Points, in no order, along strands that fork and pass close to each other.
Two points are linked if the straight distance between their rows is under 76.8. Some points are linked to none.
J916: [-14   7  -9  -4 -37 -40  -1  36  19  31  -2 -19   3   4  15  13  10 -24
   4   7  -2  -1  17  45   9  -3  27  -5  48  12   3   1]
J415: [  1 -28  32  55 -11  -5  30 -23  12  -3  -7  -6  31  21 -15  -8 -27 -17
  -5   0  12 -10   9  29 -30 -50  -2  -1 -61   4   6   3]
J307: [ -2  23 -19 -24  19  11 -20   7  -6  12   5  20 -16 -13   1  -2   6  11
   8  26  -6   4 -11  -6  23  20  -5  -4  34  10   3  -5]
J642: [ 11  -4  -6  -6   2   8 -15 -11 -18 -29  12   8  26  11  -7  -2   9  19
  -1   0  -4 -15 -14 -47  -5  15 -17   4 -18  -9 -17 -19]
J786: [-14   7   8  24 -14 -16  20  14   9  23  -8 -19   7  14   9 -12  -9 -18
  -2  33   5  -8  11  48 -13 -37  18 -21  18  13  14  20]
J741: [ 11  -2  -1  -6  55  17 -15 -20 -29  25   0  21 -11 -30  -9  29  18  18
   2 -16  -4  12   0 -11  37  40  -5 -15   5   9  -5 -12]
J519: [-18 -18  43  43   2 -24  14  -3  34   8 -20   3  14  10   2  29  -7 -32
  11 -41  10  19  41  56  23  -4   5  11 -32  12   5   4]
J943: [ 12  15 -13 -27  43  13 -23 -21 -39  23   8  26 -23 -23 -26  21   0  33
   9   2  -8   4 -30 -25  40  43  -9 -27  18   2  -8   0]
J256: [  4   4 -25  12  25   3  -9  -9 -30  27  10  -1   9  -5   4  -5  12   5
 -11  52  -4 -18  -3  -4  -2  -2  -8 -45  17  12   9   1]
J62: [ 11  -1   3 -35 -36  -3  -1  11  16 -51  17  -3  -9  15  -7 -13  -5  12
   0 -29  -6   4 -27 -31 -29   3   5  37  -9 -15  -7  -3]
J471: [ 12   3   7 -23 -15  -4  11  16  16   0  -7 -18 -30  -9  14 -14   4  -8
   1  -4   5  16  -5  19 -28   1  28  15  33  11  16   9]
J348: [-14  24 -30 -11 -22   3  18  19   4  14 -11 -17 -14   0  18 -38  -1  -7
 -11  54  -8 -19 -11  10 -23 -31  13 -14  45   3   6  15]
J567: [ -5  17 -10 -44 -35 -20 -15  14   7   7  14   4  -8   5  -9   9  -4  14
  13 -27 -12   0 -24  -9  12   8  31  14  44   3  -4  -4]
J243: [  2  -1  -2  -1 -49 -17  10   1   7 -20  12 -17  21  25   3 -24  -2 -11
 -14   4 -19 -31 -20 -26 -41 -25  25  22   1  -9  -9  -5]
J51: [  1  26 -19 -40   7  36   1  22   9 -37  -5   2 -41  -6   7 -34  -3  25
   4  32   7  25 -19 -12 -13   0 -23  11  13 -15   7  21]
J25: [ -3  10 -31 -11 -13   5  -3  32  38   8 -12  -1  -1  -8  45  -5  18 -27
   1  26   5  16  31  16  11   5 -10  14  38  21   7 -14]
J315: [ -3  25  11 -17   6  -1 -11  -8  10  43  -8  20 -17 -20 -11  12 -17  -6
  25 -18  -6  13   3  26  28   1  21  14  29  22   1   4]
J278: [ 27 -14  10 -17 -31   2  14  -3   3 -43  16 -22  -9  18  -4 -16  -4  -1
 -10 -30   0  -7 -31 -25 -56  -4  16  36 -21 -10  -5   6]
J527: [-42  -4  18  69  16   0  15 -26  13  23 -18  25  53   5  -3   4 -16 -19
   6  17  -6 -17  34  25  36 -38 -24 -13 -53  -1  -6  -5]
J90: [-18  17 -26 -27  21  24 -13  15  29 -19   8  36  -8 -17  13   0   5  12
  14 -18  -2  35  13 -22  46  29 -41  33  -6 -10 -10 -19]
J152: [-15  15 -35 -27  40   7 -28   2 -24  14  23  27 -13 -18 -10  26  18  28
   6  19 -14  10 -19 -19  58  48 -19 -33  28  -4  -5  -9]
J669: [ 14 -32   2 -34 -21 -12   7  25  -4 -55  14 -38 -18  14  13  -3  27  11
 -24 -10  12   4 -16 -25 -31  22   8   1   9 -12  13   1]
J920: [-20  13 -34 -32  -9 -15 -20  28 -17 -13  23   1   6  14   1   1  19  31
  -3  36 -11 -14 -28 -30  18  16 -12 -25  34 -16  -7   3]
J513: [-41  12  46  41  27  -9   7 -34  -2  34 -31  23  12 -11 -33  33 -17  -6
  34 -24 -18   1  15  51  74  -9  -4 -18 -25   1 -10  19]
J6: [  5   7 -22 -27  28  18 -10  17 -28 -38  13   2 -24  -1  -5  -5  17  50
  -5  43  13  19 -21 -21  -1  26 -37 -30   7 -23   4  19]
J439: [ -1  15  -6 -12 -37 -23  10   2 -20   8   3 -22 -11  21 -10 -28  -6  12
 -16  12 -20 -31 -41 -12 -31 -15  46 -14  35 -10 -15  26]
J771: [  2 -24  11   9  21   3 -12 -26   2  -7   3  21  24 -16   4  25  15  -1
  -2 -62  -7   3  17 -30  29  33  -2  31 -28  -2 -16 -35]
J154: [ -5 -10 -16   1 -35 -23  -2  13   0 -10  14 -14  35  24  15  -7  18  -7
 -15  20 -11 -37  -1 -16 -22  -8  11  -2  15   0  -6 -17]
J860: [ 11  -5  13  18  49   2 -15 -37 -47  40  -1   8   5 -25 -22  39  11   8
  -3 -13  -4  -9   2   1  28  28   5 -33  -3   7  -8  -3]
J550: [ -5   8  -5 -18  12 -16 -19   6   3  42   1   8 -15 -23   2  25   4   2
  14 -18  -1  19   8  23  35  26  24  -7  42  23  10  -9]
J607: [-33  -7  25  69  50   8  16 -35  -7  30 -30  17  24  -3 -18   9 -13  -4
  13  22   6  -8  14  43  46 -31 -33 -55 -56   2  12  23]
J187: [ 15  13   9   6  26  31  -2 -18  14  11 -14  20  -6 -23  -2 -14 -11 -13
  11 -10   2  13  12  -5  -9  -8  -8  31 -13  14   1  -7]
J7: [ -7  16 -31  -9  11   2  -3  29   9  25  -5  -6  -8 -10  26  -1  15 -13
  -3  44   0   6  16  21   8   4   2 -15  46  23  16   0]
J587: [ -7  30 -13   2  16  36  -5  -5  39  16 -15  29  -1 -22  18 -21 -11 -28
  13   7  -5  13  24   2  10 -11 -18  34   4  16   1 -11]
J265: [  3 -19  25  40 -30  -6  34  -6  27 -11  -1 -16  27  24   5 -15 -23 -37
 -10   2   5  -7  16  29 -47 -45   9  18 -43   3   5  -6]
J640: [-16  15 -35 -21   9  19 -11  22  38 -17  -2  28   1 -10  35  -8  16  -7
   9   2  -2  24  27 -16  33  23 -33  29   9   2  -3 -20]
J899: [ 15  -1   8  40  57  26   7 -34 -24  38 -20  12   2 -22 -11   1  -6  -1
  -6  26  12  -3  17  22   3 -15 -12 -36 -15  16  13   8]
J964: [-12   6  18  33  26   7  -6 -41 -19  42 -12  25  28 -12 -26  11 -17  -7
   8  10 -16 -30  11   0  27 -19 -12  -3 -14   4 -13  -6]
J484: [ -8  -8  37  43   8 -32  17  -1 -11  17  -8 -24   3  25 -24   6 -12   1
  16   7  15  -8  -6  61  -5 -26  11 -54 -19   5  22  43]
J402: [  4   6  13  12 -52 -16  14 -13  12  -4  10  -5  24  25  -8 -14 -24 -26
   2  -9 -19 -24 -16  -5 -47 -39  25  32 -25  -2 -16  -6]
J663: [  2 -34  22  11   3 -24 -10 -11  -9   2  12   2  28  -2   2  36  20  -4
  -9 -52  -2 -10  15 -10  17  35  14   7 -12   4  -8 -33]
J757: [-18   4  12  45   2  -9  14  -3  11  25 -12   7  23   9   1 -11 -19 -19
   6  36   1  -7  20  38  -2 -39  -5 -18 -10  14   9  11]
J397: [ 17  10  20  -7  -3  -1   5   2   2  22 -12 -13 -36 -11  -4  -2 -15  -5
   9 -15   8  14  -8  34 -23 -11  38   9  24  16  13  19]
J793: [ -5  11   3  34 -19  11   8 -18  33   5  -1  13  33   4   7 -24 -26 -37
   6   6 -16 -12  22  -1 -22 -43  -6  35 -37   9  -5 -16]
J491: [ 15   4  10 -34 -21 -15 -10   1 -10   8   9  -6 -22   3 -25   9 -10  20
  13 -44  -5   3 -33  -7  -1  11  38  10  28   3  -3   0]
J569: [-19  17  24   3  11  -8  -9 -17   8  51 -10  27  -1 -26 -20  29 -15  -5
  24 -39 -14  11  11  28  52   5  20  14  16  17  -9  -6]
J220: [  3   3  39  39   7   9  13 -23  22  10 -17   6   8  -2 -12   2 -34 -31
  23 -32  -3  11  22  32  -7 -29   2  33 -48  13   0   4]
J462: [ 19  18  -1 -43 -21   3  -4   6 -34 -23   5 -12 -40  17 -33 -19 -17  49
   0 -14   0   1 -58 -32 -15  12  14   0  19 -28 -21  36]
J350: [ 15   6  14   0 -60 -14  29  -9   8 -12  12 -16  -3  21 -12 -24 -29 -25
   3 -30 -23 -14 -33  -7 -64 -36  40  42 -20  -4 -16  10]
J356: [ 15 -23  -5  17 -21   8  27  -4  -2 -16  -4 -25  20  12  11 -32   4  -8
 -35  30  11 -25  -7  -9 -64 -33   9  -9 -11  -3  11  -8]
J839: [-21  32 -29 -38 -18   3 -14  26  22 -30  17  23   1   3   5 -11   1  13
  17  10 -12  10 -12 -29  19   6 -28  26  14 -14 -14 -10]
J523: [ -6   0  39  54  25  -8  14 -18 -11  18 -25  -3   4  13 -30   5 -23  -1
  19  10  13  -5   4  50   6 -35  -1 -40 -36   6  12  38]
J322: [-11   3 -36 -21 -25 -17 -12  30  -6  -9  15  -7  17  18  21  -3  26   6
  -6  30 -11 -20  -5 -19   3   9   5 -16  34  -2  -1 -10]
J683: [  0  -2  -7 -55 -54  -1   2  35  49 -52   8 -17 -33   3  15   1   5  -2
   5 -40  13  36  -7 -11  -7  18   0  36  11 -16  10  -6]
J376: [ -2   7 -11 -43 -36   7 -13  23  55 -42  11   5 -23  -3  17   1   1  -5
  12 -52  12  43  15 -15  11  18 -13  46  -6  -9   6 -18]
J707: [ -3 -11 -14 -25 -53 -15  23  37  28 -10 -11 -55 -23   5  39  -7  17 -31
 -22  10   3   1   1  28 -37  -2  34   2  51   4  13  10]
J614: [  8 -16  12 -19 -33 -25  -2  13  13 -14  13 -15   2   8   8  12   9 -16
  -6 -34   1   1   3  -1 -12  12  32  23  16  11   5 -16]
J543: [-32  -2  17  60  27   6   5 -52 -14  36 -15  27  52  -7 -28  10 -19  -9
   1  22 -18 -40  21   4  36 -25 -24 -20 -39  -6 -20 -12]
J635: [-10  -8   5  45  56  34   6 -40  -2  30 -20  25  28 -27   6   0   0 -14
  -5  -2   4   3  38   5  21  -7 -23   6 -40   3  -6 -19]
J891: [ -8  28 -16 -40 -41  -5 -10  19  20 -11   8   6  -9   8   3 -14  -6   4
  14  -2 -13   0 -23 -15   2  -3  11  26  32  -3 -10  -1]
J26: [-32   9  24  25  24 -13  -3 -29  -9  50 -12  22  14 -27 -25  40  -7  -6
  19 -33 -18   1  20  38  68   7   6  -6   0   1 -15  -1]
J681: [ 28 -16  -8 -17   1   4   1   4 -35 -37   9 -22  -8  15  -2 -12  19  32
 -20  10  14 -15 -29 -34 -34  19  -7 -27  -3 -16   1  10]
J877: [ 19 -23 -13  26  -4   5  23  -7 -21  14   0 -19  18   8   2 -28  -3   3
 -35  41  19 -27  -2   6 -51 -36   7 -40 -12   1  18   2]
J981: [ 20 -21  25  58   1  10  27 -39 -14   8 -12   4  28  15 -30 -11 -41 -10
  -7   8  16 -24  -3  13 -32 -54  -7  -6 -63   0  -1   8]
J142: [ -2   4  -8 -27 -37  -3  28  21  13 -11 -15 -40 -31   1  28 -30   6 -17
 -20  12  -1   0 -13  17 -47 -13  39   5  37   1  13  19]
J122: [-17   0   9  55  51  11   8 -31 -13  47 -20  16  11 -11 -15   3 -16  -9
   3  44  11  -8  19  36  26 -31 -27 -47 -26  12  13  14]
J988: [  9 -13 -27 -18   7  15  -3  30   7 -29  -1 -13  -8  -6  45  -7  34  -6
 -12  29  14  19  20  -9 -11  14 -13 -10  16   8  23  -6]
J365: [ -7   6 -17 -46   8   4  -7  37 -13 -43  19   1 -42  -1  -6   4  10  53
   3  19   9  46 -11  -7  16  27 -27 -18  21 -33   5  17]
J685: [ 28 -14  21   0 -37  -6  30 -13 -12 -16   8 -33 -13  21 -16 -21 -21 -11
 -17 -29  -9 -16 -39  -7 -71 -24  39  29 -18  -2 -15  16]
J106: [  2  30 -10 -37 -11   6 -17  -4  -8 -16  13  21 -15   2 -28 -13 -16  30
  22  -5 -10  -6 -40 -41   9   5 -10  19   7 -18 -17   7]
J795: [  1  15  -7 -40 -30  -3 -10  16   1 -46  18   6  -6  18 -18 -10  -1  34
  11 -14  -7   3 -34 -39  -4   3 -13  23  -3 -34 -16   8]
J632: [-12  37 -11  -5   8  20  -4 -27  -8  30  -2  27 -13  -3 -30 -33 -30  -7
  10  53 -18 -35 -31 -30   4 -28 -19   7  14   5 -11   6]
J434: [  1  13 -10 -46  12   2 -13  18 -18 -19  20  10 -36  -3 -19  11  -3  54
  15  -3   9  28 -30 -19  23  31 -12 -15  24 -21  -1  13]
J817: [-24  11 -30 -37 -33  -7 -11  41  29 -53  15   5   4  13  19   1  16  13
   7   7   1  17   7 -24  24  14 -35  22  10 -24  -8 -16]
J892: [-12 -32  28  46  39 -23   3  -6  -9  32  -3  -5  15 -15   9  47  24 -15
  -4 -39   4  14  47  43  34  26  13 -27 -18  11  10  -4]
J214: [  6  11   3 -24  14  10 -18 -12   3   0   3  29  -6 -15 -15  14  -5  15
  20 -41  -6   8  -9 -24  34  29  -2  28  -2   2 -10 -17]
J623: [ 10 -24   0 -37 -12  -6   5  22 -24 -64  15 -37 -26  16  -2  -3  23  42
 -21   2  15   9 -26 -27 -34  23  -9 -15   2 -39   2  18]
J239: [ -8  26  -8 -43   2   4 -24   0   3  -9  14  34  -8  -9 -28   8 -13  34
  26 -24 -12   8 -31 -33  43  21 -16  19  13 -13 -15 -11]
J654: [ 19   0  26   7 -11 -13  -6 -25 -25  14   0   2   8   8 -29  11 -17   5
   9 -27  -9 -22 -22  -6 -14  -3  24  10  -7   2 -13  -2]
J111: [ 18  -6  37  15  -1 -10  17   0  -9  21 -16 -26 -27   1 -15  -1 -12 -10
   7  -7  11   8  -4  48 -31 -21  37  -7   6  13  16  33]
J494: [ -3 -24  -5 -20   5  -1 -14  24  22 -51  13   6   2   2  28  11  27   2
  -9 -32  16  28  28 -35  21  38 -26  23 -22 -15   1 -30]
J768: [ -2  -5  -3   7 -12  -8   0  13  29  11  -9  -5   9   1  33   3  10 -33
  -3  -2   3  11  39  26   3   3   4  17  15  20   7 -15]
J185: [  6 -24   1 -30 -36 -17   1  24  21 -42  12 -27 -10  11  24   7  27 -15
 -19 -21   7   6  -2 -11 -18  16  14  18  10  -2  12 -15]
J157: [ -4  24 -17  -6   5  33 -15  -5  50  -2  -4  28   5 -20  22 -14  -5 -30
  24 -28  -8  19  20  -8  16  -2 -15  57 -19   3  -8 -23]
J477: [ -1 -16  -7  28  41  17  -2 -21  -2  13  -8  18  32 -15  20   5  16 -11
 -13   4  -3  -7  35 -20  13   6 -17   4 -22   8  -5 -29]
J960: [  8  15  19  42  25  31   5 -51  -9  33 -22  21   2 -16 -32 -12 -45 -13
  16  13  -3 -14  -1   6  -7 -45 -19  11 -38  10 -11  11]
J873: [  1   8 -18 -16  14 -13 -15  24  -2  28   1  -6 -17 -16  21  19  21  -7
   3   7  -3  16  20  26  20  25  17 -20  45  24  18  -3]
J133: [-15  -1  48  52  27  -6  10 -35 -16  19 -29   9  16   4 -38  25 -28  -1
  30 -16  -2  -7   3  39  36 -24  -4 -25 -45   1  -5  24]
J684: [  3  10  30  47  10  21  14 -33  11  16 -20  15  10  -1 -23 -13 -47 -22
  22  -2  -4  -1  12  23  -9 -50  -8  18 -53  10  -2  13]
J624: [  1 -30  17  -6 -19 -42  -8   5   3  11  11 -11  11   6   4  36  15 -15
  -9 -42  -1   0  16  14  11  27  31   6  16  13   3 -21]
J775: [  3 -40  -4  -9  -1 -13  -8  21  15 -34   9 -12   5   2  43  15  39 -19
 -22 -23  15  14  33 -23  10  35  -8  16 -11   5  10 -37]
J673: [-17  36 -33 -25 -17  16   7  12  13   1  -4  -1 -14  -3   9 -46  -8   1
   0  52 -13 -14 -27 -15 -16 -29  -1   6  37  -5  -1  15]
J932: [ -1 -13  -3  -7 -49 -34  10  34  21   7  -7 -43 -13   8  30  15  20 -34
 -11   0   4   8  18  50 -14   6  33  -7  45  13  16   3]
J470: [-18   6 -39 -19  21   5 -18  28  13   0   8  25   2 -15  35  12  30   0
   5   7  -3  18  18 -13  49  36 -18   4  23   5  -1 -25]
J678: [  9 -27 -15   2  45   9 -11  10  -5  -3   2   7  -3 -17  33  19  37   0
 -14 -10   6  20  30 -17  18  38 -12  -6  -8  12   7 -20]
J437: [ -9  -5  -4  20   7 -24 -10   5  -7  29   3  -5  21  -4   9  13  17 -12
  -3  14  -3 -13  22  24   6   3  11 -25  17  17   8  -6]
J739: [-13   1   2  36 -13   0  12  -8  19  12  -8   8  38   8   5 -18 -15 -23
  -4  34  -2 -20  21  13 -14 -42  -5   4 -16  12   1 -11]
J526: [ 37 -11  14  36   4  22  18 -43 -29  15 -12  -1  12  11 -24 -17 -36  -1
 -21  16  20 -30 -16  -8 -47 -36  -5 -11 -39   1  -2   7]
J465: [ -6 -14   1 -31 -19  -9 -13  22  19 -75  27   3   4  10   0   8  13  21
   1 -32  10  25   9 -37   5  21 -35  32 -26 -35  -3 -21]
J202: [  1  11   3   5  20  -9 -23 -26 -40  41   5   7   8  -9 -26  20   3  12
   6   4 -15 -23 -15  -3  17  15   9 -27  19   8  -9   3]
J782: [ 45 -12   3  12   9  22   7 -29 -36  -5   0  -9   4   8 -12 -12 -11  15
 -19  14  17 -29 -22 -31 -46  -6  -4 -16 -24  -1  -6   4]
J616: [  8 -27 -21   1  23  -4  -6  26  -1  -1   2 -14  -1 -15  46  15  40 -18
 -19  10  11  17  35   2   1  28  -3 -17   8  20  22 -21]
J55: [-25 -37  17  66  47 -15  11 -12 -12  27 -12  -1  34  -8   8  32  23 -15
  -6 -12   3   0  46  42  32   4  -5 -47 -38   2   7   0]
J976: [-13 -13 -18 -57 -37  -6  10  54  16 -68   2 -44 -40   3  26  -4  25  20
 -17  13  12  29  -9  -5 -14  17  -8   3  27 -39  16  13]
J967: [ 12  -7   1 -10 -27 -22   6   9 -22   5   8 -35  -7  17  -3 -11   9   3
 -21   0  -3 -19 -27   1 -39  -4  42 -19  29  -4   0  15]
J338: [ -5 -28   4  57  36  -9   4 -15 -23  32   2  -9  35  -1  -2  21  12  -5
 -15  22  12 -16  33  33   7  -8 -10 -60 -27   7  16  -2]
J561: [  3  18   4  -1 -20 -20 -10 -21 -38  32   4  -6  -2  20 -34 -12 -18  13
  -3  12 -20 -42 -43 -22 -16 -19  25 -18  24  -7 -21  28]
J181: [  1 -18  35  19  29 -12  -1 -13   0  30 -11   4  -1 -17  -8  35   2 -11
   5 -45   5  16  28  38  24  14  20   5  -6  16   4  -6]
J809: [  5 -45  10   9  -8 -24   2   8  17 -17  12 -21  15   8  34  20  31 -34
 -28 -20   6  -3  33  -5 -12  20   5  15  -9  14  12 -29]
J186: [ 10  17   5  -2   1  -9 -21 -35 -48  31   9   7   9   8 -39   7 -15  17
   2  12 -17 -47 -42 -29   6   3   8 -21  16  -5 -28  13]
J432: [ 29  11  11 -31 -29  -3   1  -3 -18 -13   2  -8 -26  10 -27 -15 -19  20
   5 -35  -6  -5 -47 -20 -27  -4  29  23   8  -9 -11  17]
J974: [  4   5 -28 -28  15  10  -7  22 -27 -20  11 -18 -26  -1   9 -15  25  32
 -11  43   5  11 -23 -14 -15  23  -6 -37  31 -11  13  22]
J255: [-11  18  -9 -13 -52 -25  -6  23  38  29  -1   1   4   5  16  12  -8 -27
   9  -8  -9   6  15  32  16   1  23  20  47  14  -6  -9]
J498: [ 28 -17  18  37  39  12   5 -26 -31  22 -11  -5   3 -10  -8   4  -7  -1
  -8  10  14  -6  12  13 -24 -10  -2 -26 -22  17  14   6]
J410: [  8 -15 -20  35  41   1  -1  -2 -26  35   2  -9  16 -15  11   8  21  -6
 -17  44   6  -7  26  18  -8  -2  -7 -57  -3  18  23  -1]
J969: [ -7   8 -24 -53  -7 -16 -17  35  -4  -8  22  -2 -34  -3  -5  15  12  43
  11 -10   4  30 -22  -7  33  37  10 -21  43  -3  12   0]
J690: [-11  42 -18 -37 -12  24  -1  11   8 -19   2  15 -33  -1 -10 -46 -13  18
   8  37  -8   0 -41 -26 -15 -17 -18  12  17 -19  -5  23]
J729: [ 30  13  -2 -25  -8   0 -10 -12 -47  -9   7  -4 -22  17 -37  -6 -12  37
  -6  -2   0 -23 -54 -39 -15  13  13 -16   9 -22 -24  29]
J664: [ -2 -24  56  42  -3 -44  15  -3  -7   7  -1 -28   8  35 -26  26  -9  -4
  11 -23   6 -11  -6  54  -9 -12  28 -31 -18   3   9  25]
J440: [-15   6 -13  11 -37  -9  29  18  12  16 -11 -30  -3   7  22 -38  -8 -18
 -18  48  -5 -16  -1  31 -40 -45  27 -12  26   2  11  25]
J128: [ 14 -10 -16 -35  19 -12 -24  13 -21  -6  22  -2 -26 -11   0  30  27  30
   0 -22   8  28  -6 -11  24  54  11 -24  24   1  13  -9]
J906: [ 10  13  -1 -38   4  17 -11  13  13 -40   7  14 -32  -7  -8  -9  -7  28
  19 -20  12  36 -13 -21   0  12 -20  31  -6 -12   3   6]
J629: [ -9   2 -14 -29  -3  15 -15  16  53 -17   4  25 -10 -15  19   8   5   0
  14 -57   7  41  22 -22  41  35 -24  48  -7  -5   0 -29]
J270: [ -3  -1   2   6 -10 -33  -2   7 -19  27  11 -28   9  11  -5   6   9  -2
  -8   7  -7 -18  -4  24 -14  -6  34 -27  31   4   7  13]
J710: [-21   4 -44 -25  27  -3 -21  30  -9  -8  25  28  -7 -13  12  28  26  27
   6  16  -9  24   3 -20  60  51 -30 -21  19  -5  -5 -15]
J285: [ -2 -16  24  32  24  10   3 -33   8  15 -14  15  30 -19   1  19  -1 -22
   4 -58 -12  -2  30   1  28   8   2  38 -40   0 -19 -30]
J499: [-14  -9  52  51   2 -11  24 -12  34  -1 -20   2  14  15 -15  18 -27 -33
  31 -41   2  19  23  57  11 -25   4  16 -53   4  -1  16]
J33: [ 12 -32  11  25 -22   1  26  -1  22 -16   1 -23  18  13  19 -19  -2 -28
 -28  10  15  -9  17  11 -56 -31   4  15 -23   9  14 -15]
J866: [ 42   3   5  -8  -7  16   4 -23 -46  -1  -1  -9 -12  15 -25 -17 -20  22
 -16   0   8 -28 -46 -35 -42  -1   9 -13  -8 -12 -17  24]
J223: [-22  -8   8  37  10 -11  -1   5  16  25 -11   8  25  -3  20  15   8 -28
   1   0   1   1  46  34  24  -4   1  -3  -3  14   2 -12]
J656: [ -8   3 -39 -29 -15  12  -5  47  31 -29  -6  -2  -5  -2  47 -12  23 -16
  -3  34   6  17  15  -6   5  11 -20   5  32   4   9  -8]
J525: [  2  14 -13 -47  -9  13  -3  31  19 -39  -1  -3 -39  -5  12 -13   2  21
  11  -2  12  38 -13  -8  -3  13  -7  19  23 -13  11   8]
J517: [  1  -3 -18  24   2  14   6  -9   3  15  -6   7  29   1  14 -28  -3  -9
 -14  48   4 -21  15  -4 -20 -30  -9 -10  -3  15  10 -13]
J101: [ 32  21  10   9  32  46  -1 -40 -20  19 -19  20 -22 -20 -33 -11 -37  -1
  11   4  -1 -10 -18 -15 -14 -19 -15  18 -25  11 -11  15]
J110: [ 25   0  -9 -22  15  26  -2   3 -37 -42   6  -5 -22   9 -10  -9   5  45
  -8  23  18   6 -26 -37 -22  20 -30 -18 -12 -22  -4  23]
J533: [ -4 -20   2  15 -35 -17   7  13  33 -11  -2 -17  24  12  35   8  14 -44
 -16  -3   3  -6  35   8 -16   1   7  24  -2  15   9 -28]
J738: [ 25  20  -4  -8  26  40  -5 -23 -25   1  -8  16 -20 -12 -20 -18 -17  16
   5  22   6  -9 -29 -33 -12  -2 -18   4  -6   4  -9  13]
J450: [ 21 -10   6  36  18   4   9 -17 -37  36  -4 -11   9   1 -16  -9  -9   8
 -17  37  17 -26  -6  15 -30 -23   3 -52 -12   5  12  18]
J445: [  1  18 -25 -20   6   2 -17  -4 -39  -6  17  11   0  15 -22  -5   5  35
  -4  39 -10 -28 -40 -45   8  15 -25 -31  17 -16 -18  11]
J60: [-13 -10 -13 -58 -49  -9  -1  53  37 -65   6 -28 -39   4  25   9  16  10
  -6 -12  20  43   6  -5   7  24 -15  17  18 -27  16  -2]
J929: [ 10   9 -36 -11  25  11 -10   1 -38  18  11 -10 -16  -4   1 -16  14  22
 -13  60  -3 -15 -23 -15 -10  12  -9 -50  30   4   8  15]
J888: [ -3 -14 -21   8  45  22 -14  -9 -12  -3   3  29  19 -18  20  11  29  11
 -10   1  -3   8  18 -36  28  36 -29  -3 -19  -1  -8 -28]
J994: [-22  -2  -7 -36 -39 -16  -4  43  15 -75  25  -6  -3  19  -1   3   9  32
   2  -3   6  28   1 -24   0   7 -34  19  -5 -50  -9  -2]
J797: [ 24   6   6 -26   8  24 -12  -6  18 -24   3  17 -22 -17  -9   2 -10   7
  16 -61   7  33  -5 -22   5  18  -5  45 -22   0  -1 -13]
J274: [-39 -19  20  66  36  12  13 -41   4  30 -20  24  48 -17   7  10  -2 -18
  -2 -12  -8 -12  49  18  44 -11 -21   5 -51  -7 -17 -14]
J153: [ -5  17 -24   8 -11  13   2  -9   1   7  -1  16  23   8   4 -32  -7  -2
  -8  56  -9 -36  -6 -24 -11 -36 -12  -5   6   1  -5 -10]
J388: [-21 -18  40  49  19   0   8 -22  24  15 -19  12  27  -6   5  22  -6 -32
   7 -58  -4  12  47  35  31   1   0  31 -43   0 -11 -13]
J112: [ -6  15  -1  22  -7  27  -4 -16  48   4  -4  23  24  -9  16 -17 -16 -45
  15 -30 -17   5  29  -3  -2 -18 -14  55 -38   6 -14 -23]
J379: [-12   3 -16 -41 -54 -13   9  35  12 -49   6 -26 -18  22  14 -18  14  13
 -13   1  -7  -3 -31 -19 -26   1  18  11  25 -29  -7  11]
J237: [ 27  -5  41  35  24   4  14 -18 -20  19 -16 -11 -10  -2 -24   6 -19  -7
   6 -12  13  -1   0  32 -26 -18  15  -2 -22  14   6  21]
J345: [ 16  15  -2  -7  11  20  -1 -13  -4  -6  -6  11  -8  -8  -3 -17  -9   6
   5   6   0  -5 -12 -22 -22  -9  -4  13   0   7  -4  -3]

Follow the links from the first point to the second, and from the first to the third. Name the last point that the two ways share.
J376; J616; J494: J768
J7; J866; J376: J768
J434; J55; J101: J6
J550; J775; J543: J25
J607; J265; J255: J498
J202; J964; J484: J25
J122; J839; J932: J498

A fork is a point with three links. Follow the links from the first point to the second and name the forks in between, in order.
J133; J432: J25 > J768
J410; J519: J6
J432; J484: J768 > J25
J664; J988: J25
J470; J817: J768
J981; J255: J498
J517; J797: J739
